Points on a hilly landscape, in no order, each with its height.
From any point a ball rolls to the lowest of the 2 points nearest to it. It stops when none of these is lower. Distance is the straight distance between rows; heights are no part of it.
bubi: [ 74 160 109 115 149 131  98 140 120 103 169 103 121 168 103 107 111 165
 144  74]  h=8.87
livo: [116 119  94  72 125 113 170 105 106 139 134 131  85 152 157  96 126 169
 109 112]  h=7.05
sukol: [197 136  87 166  87 116  94 125  82 147 132 134  79 151 127 123 145 179
 142 121]  h=8.43
dun: [163 144  97 126 174 101 128 163 141 173 166 176 103 111 140 152 117 124
 136 105]  h=1.76
sumid: [100 108 152 106  91 163 208 149 140 133 120  94 125  88 128 132  91  99
  80 151]  h=3.50
zal: [ 94  90 155 120 150 100  99 173 121 130 149 150 160 119 177 128 139  90
 130 154]  h=5.05
Davaz: [ 85  96 122 113 143 106 100 159 130  95 154 117 145 136 148 121  98 136
  58 156]  h=7.79
Dur: [215 141  98 138 158 150 132 156 149 165 137 151 138  69 104 142 133  81
 150 129]  h=3.69
fiso: [ 81 125 102 112 154 118  95 135 151 101 117 129 134 145 115  95 100 163
  96 147]  h=8.13
Rurag: [115 173 132  95 104 154 193 153  93  92 121  94 128 113 111 104 131 107
 103 160]  h=9.04
duka: [107 186 146 128 141 112 134 104  91 102 105 112 110 174 110 122 152 150
 121 104]  h=6.97
sav: [159 145 127 159 148 110 142 134  90 148 156 135 119 124 143 107 108 153
 122  89]  h=1.66
suse: [130 136 118 150  81 177  62 135 131 131 128 138  85 157 119  95 158 202
 168 119]  h=8.05
Lato: [108  93 137 116 150 112  69 147 180 120 128 126 186 132 133 129 104  71
 104 122]  h=5.52
mubub: [140 108 144 122 120 124 147 130 134 153  94 140 107  46  93 123 109 119
 142 189]  h=3.91
sal: [126 116 139 123 189 153 107 158 127 151 138 153 161  95 139 102 159 110
 151 190]  h=4.05
zabiv: [ 96 104 104 115 187 104 103 116 123 135 157 101 176 145 135 144  81 106
 118 142]  h=7.01
zos: [ 84 100 143  85 170 145 103 124 174 132 111 135 171 172 103 151 139  78
 180 109]  h=6.30
Vut: [166 123  99 189 140 147  98 116 128 139 155 148  96 104 108 165 113 145
 157 110]  h=3.56
rus: [161  98 110  98 115 101 181  92 147 159 100 113 144  92 134 157 134 146
 147 151]  h=5.36
gere: [212 123 122 140 169 149 158 132 150 145 114 148 168  92 134 112 158 115
 120 118]  h=4.35
lat: [ 89 114 113 101 187 129  93 103 145 135 134 107 182 162 138 153 124 108
 174 140]  h=6.64
lonun: [187 128 103 123 112 103 147 117 167 171  97 144 146 109 128 179 125 136
 148 119]  h=5.86
peno: [162  91 109 118 118  76 173 105  76 130 152 149 103 136 147 115 126 174
 112 132]  h=7.50
nobe: [ 83 162 103 102 130 110 133 132 154 115 132  83 150 158 103 120 103 149
 104 108]  h=8.48
Fur: [163 121 113 222 117 153  57 152 151 119 148 119 128 135 105 153 113 138
 131  94]  h=4.52
Simul: [126 111 132 136 157 117 137  96 139 122 182 122 123  76 132 138 138 104
 136 120]  h=3.47
beb: [109  87 135 123 159 125  84 131 185  75 139 135 173 125 130 138 156 150
 125 116]  h=4.51
mimel: [ 68 125 175 107  97 143 187 189 132 121 130 117 109 110 162 155  96 112
 101 133]  h=2.68
Tinof: [108 158 142 106 126 104 185 143 118 159  76 128 131 147 103 139  88 102
  82 115]  h=5.31
nuvap: [100 187 140 126 121 148 160 116 106 119 125  75 107 120  89  89 111  96
 119 123]  h=9.33
tusar: [ 95 125 182 131 136 133 166 155 129 135 105 134 104  58  70 119 120 114
  94 164]  h=4.50
Tulop: [124 164 127 133  98 147  93 168 132 135 121 174  92 146 131  96 117 185
 158  98]  h=8.53
lodoz: [140 169 122 117  76 108 150 121  87 146 123 117  93 132 132 115 126 110
 156 113]  h=7.54
zokof: [100 119 136 142 145 139  91 115 170 114 166 126 144 125  99 182 168 108
 186 127]  h=3.46
Vas: [143 110 107 176 189 213  94 121 145 141 150 148  95 134 136 188 154 136
 186 122]  h=2.83
Kigas: [ 99 147 102  86 109 125 140 101 117 112 112  98  96 148  95 138 107 105
  85 192]  h=5.76
zupi: [152 110 132 173 111 118 103 132 133 159 131 134 161 145 180 167 100 139
 190 138]  h=6.79
ral: [165 133 150 155 204 127 115 156 104 157 139 174 135  82 110 136 148 132
 128 186]  h=3.42
kun: [162 136  91 111 125 111 138 157 130 163 148 155 125  83 148 127 123  94
 158 141]  h=2.80
Ful: [ 41 116 151  79 134 140 107 197 184  86 177 109 160 145 109 158 144 107
 102 135]  h=2.86
nuze: [162 135 120 116 125 116 177 147 147 124 116 132 177 109 151 115 147 123
 114 107]  h=4.86
Nunub: [179 189 106 142  77 145 112 171  95 145 113 170 100 137 123  80 127 158
 148 105]  h=8.39
Tov: [ 87 157 151 102 144 125 142 160 161 166 103 118 149 137 137 151  87 117
 119  99]  h=5.75
gonut: [ 84 139 132 102 137 144 137 123 145 156  96 156 117 144 138 151 115 142
 174  96]  h=6.20
Mifad: [ 98 120 124 132 124 101 117  84 126  90 110  75 113 135  90 135  93 119
  56 151]  h=5.18
vima: [ 90 202 117 124 150 147 100 136 109 124 138 102 122 138  94  96 112 114
 156 112]  h=9.21
mugu: [ 69  83 124  93 187  98 114 137 152 128 159 109 162 139 160 147 114  94
  64 154]  h=7.41
zado: [162 126 121 163  77 139 137 139 123 172 104 123 136 117 130  99  98 173
 188 137]  h=3.85
rukim: [189 152 120 155 150 123 123  85 136 114 127 150 107 125 111 121 146 100
 120  72]  h=9.18
vuda: [146 120  88 127 128  78  94 109 122 117 147 134 148 125 167 150 125  92
 140 141]  h=6.06
Pid: [183 157 109 177 151 128 132 164 111 161 171 170 134 124 157 150 108 126
 130  81]  h=0.58
Nev: [108 123 152 154 127  79 138 117  78 132 124 160 102 136 156 160 140 132
 126 154]  h=5.92
leg: [132 125 128  93  64 100 161 120 117 123 101 100  95 127 126 104 135 184
  66 119]  h=4.77
Komu: [176 136 126 134 102 141 136 114 118 106  85 172 136 113 147  69 170 123
 124 128]  h=8.68
dovu: [ 90 160 155 116 137 100 167 126  82  92 140 127  98 135 137 150 164 143
 109 142]  h=6.46
vamop: [139 149 137 102  81 135 158 107 125 136 107 117  80 136 114  80 167 161
 109  85]  h=4.04
nemed: [111 124 157 135 121 126 137 132 130 130 129 132 118 145 136  95 102 153
 116  88]  h=2.50
kena: [110 131 166 124 126 112 196 152 130 153  82 130 130 103  78 109 109 139
  89 129]  h=4.93
Fulot: [ 95 121 168 138 153 134 142  92 127 106 144 105 107  90 125 139 130  67
 101 123]  h=4.18
Kodo: [121 113 146 145 133 109  77 130 113 123 169 142 146 133 178 146 157  73
 157 146]  h=5.51
suna: [130 115 132 103  82 157 165 121 105  83 115 105 117 115 128  63 142 137
 105 165]  h=8.72
Kinuk: [134  95 135 208 106 146  59 141 111 118 164 142 124 160 114 117 123 163
 158  97]  h=4.07
vuvep: [106 117 180 135 113 104 142  75 112 107 115 110 100 113 104 129 113  92
  65 135]  h=4.69
vub: [168 128 125 177 183 177 108 127 130 167 143 142 120 120 130 172 137  85
 176 150]  h=1.91
Lafuv: [200 147  99 158  56 126 118 121  59 168 124 103 111 178 113  95 128 146
 151 109]  h=8.85
zigo: [112 136 163 178 112 135  98 126 127 112 143 145 104 150 124 117 127 132
 173  73]  h=3.29
kub: [171 179  95 124  91 119 146 156 100 155 104 158 122 121  97 107 142 128
 135 136]  h=7.98
tef: [176 126  91 154 119  90 129  68  84 143 134 122  94 136 131 119 146 158
 137 126]  h=7.95
fev: [135 115 139 162 102 146  94 102 100 118 108 132 145 152 149 134 124 136
 187 145]  h=7.14
lobi: [153 104 122  92 127 124 197 152  96 123 111 131 139 129  89 123 133 103
  50 172]  h=6.76
teti: [167 136 147 125 163 127 125  85 126 109 107 177 124 136 129  88 156 114
  93 100]  h=8.93
kema: [141 108  99 146 153 140 102  97 153 110 177 124 134 114 123 157 145 139
 173 121]  h=2.45
Zigon: [110 140 131 114 150 143 107  65 126  87 133 127 130 182 136 124 166 148
 132 101]  h=7.42
pize: [120 118 115 126  99  84 111 109 146 106 122 103 104 116 109 124 134 168
  76 124]  h=5.44
Gula: [183  98 122 165 146 140 106 114 163 155 109 138 153 120 147 192 132 142
 157 129]  h=6.36
loru: [120 152 137  90 102 119 164 157 161 100 119 100 160 106 150 146 130 112
  94 110]  h=5.17
sutiv: [127 155 166 166 145 137  97 134 143 114 139 150 120 133 108 160 167 114
 161 102]  h=4.00
dasi: [ 50 120 133  99 141 128 107 145 161  70 146 120 152 144 109 148 152 137
 131 138]  h=3.74
vuzo: [133  96 140 123 125 138 188 158 143 119 125 112 121 119  98 144 108 127
   4 181]  h=7.13
sugap: [116 138  99  73 102 123 188 156 103 122 109 133 123 141 104 155 113 128
  65 201]  h=6.33
bukes: [141 125 147 138 107 169 106 107 123  85 108 129 124 118 138  60 161 159
 129 129]  h=8.40
vani: [127 127  97 101  84  97 180 122 140 161  77 105 147 131 127 144 122 179
 144 148]  h=4.85
Gopof: [140 129 119 126  99  91 137 147 116 169  99 110 161 133 126 108  88 188
 151 148]  h=4.36
dat: [166 123 131 146 140 142 115  65 136  96 128  91 158 167 135 122 150 151
 140  78]  h=7.78
dariv: [100 137 113  77 147 160 176 120 120 145 128 139  93 129 156 106 119 140
 156 103]  h=6.62
Kas: [101 125 115 125  80  98 125  88  84 126 154 103  81 143 167 134 126 102
 165 123]  h=7.06
boz: [118  68 141 133 164 137  71 121 188 134 147 148 177 166 123 157 141  75
 146  94]  h=5.94
dez: [168 128 114 152  87 127 138 129 122 163 103 131 126  77  87 110  80 123
 163 144]  h=3.25
kobed: [183 113 124 172 191 180  96 147 104 145 135 169 127 128 140 137 141 126
 143 155]  h=2.66
tobi: [131  90 152 139 121  82 116 130 102 137 101 158 155 132 170 137 117 118
 119 172]  h=5.50
tupim: [ 36 137 169  90 128 158 147 185 144 117 139 107 134 134 132 156 116 121
 100 142]  h=1.71
Sem: [ 93 121 160  98 138 155 109 169 133 127 131 122 170 107 169 110 143  89
 152 165]  h=4.59
vuri: [131 131 141 132 102 148 121  96 118 166 128 124  61 143 130  82 129 167
 140  82]  h=3.30
Nal: [109 134 111 112 122  71 133  81 124 103 124 101 124 149 148 150 124  98
 139 141]  h=6.55
Zusip: [166 119 136 149 135 155 112 106 140  96 119 100 183 128 149  82 139 137
 141 116]  h=8.08
Vusal: [ 90  78 150  88 146 142  97 135 193  98 131 123 190 146 154 130 149  98
  90 100]  h=5.08
fesel: [132 131 108 156 104 170  99  82 109 122 121 130  91 150 133 121 154 163
 192 135]  h=7.53
fip: [116 132 127  87  70 150 174 136 164  91 116 113  97  97 134 157 116  90
  81 144]  h=4.32

For each start below, name the point where the ball stops.
vima -> tupim
lat -> tupim
lobi -> kema
Nunub -> vub
pize -> Pid
bukes -> vub
suse -> dez
sukol -> dez
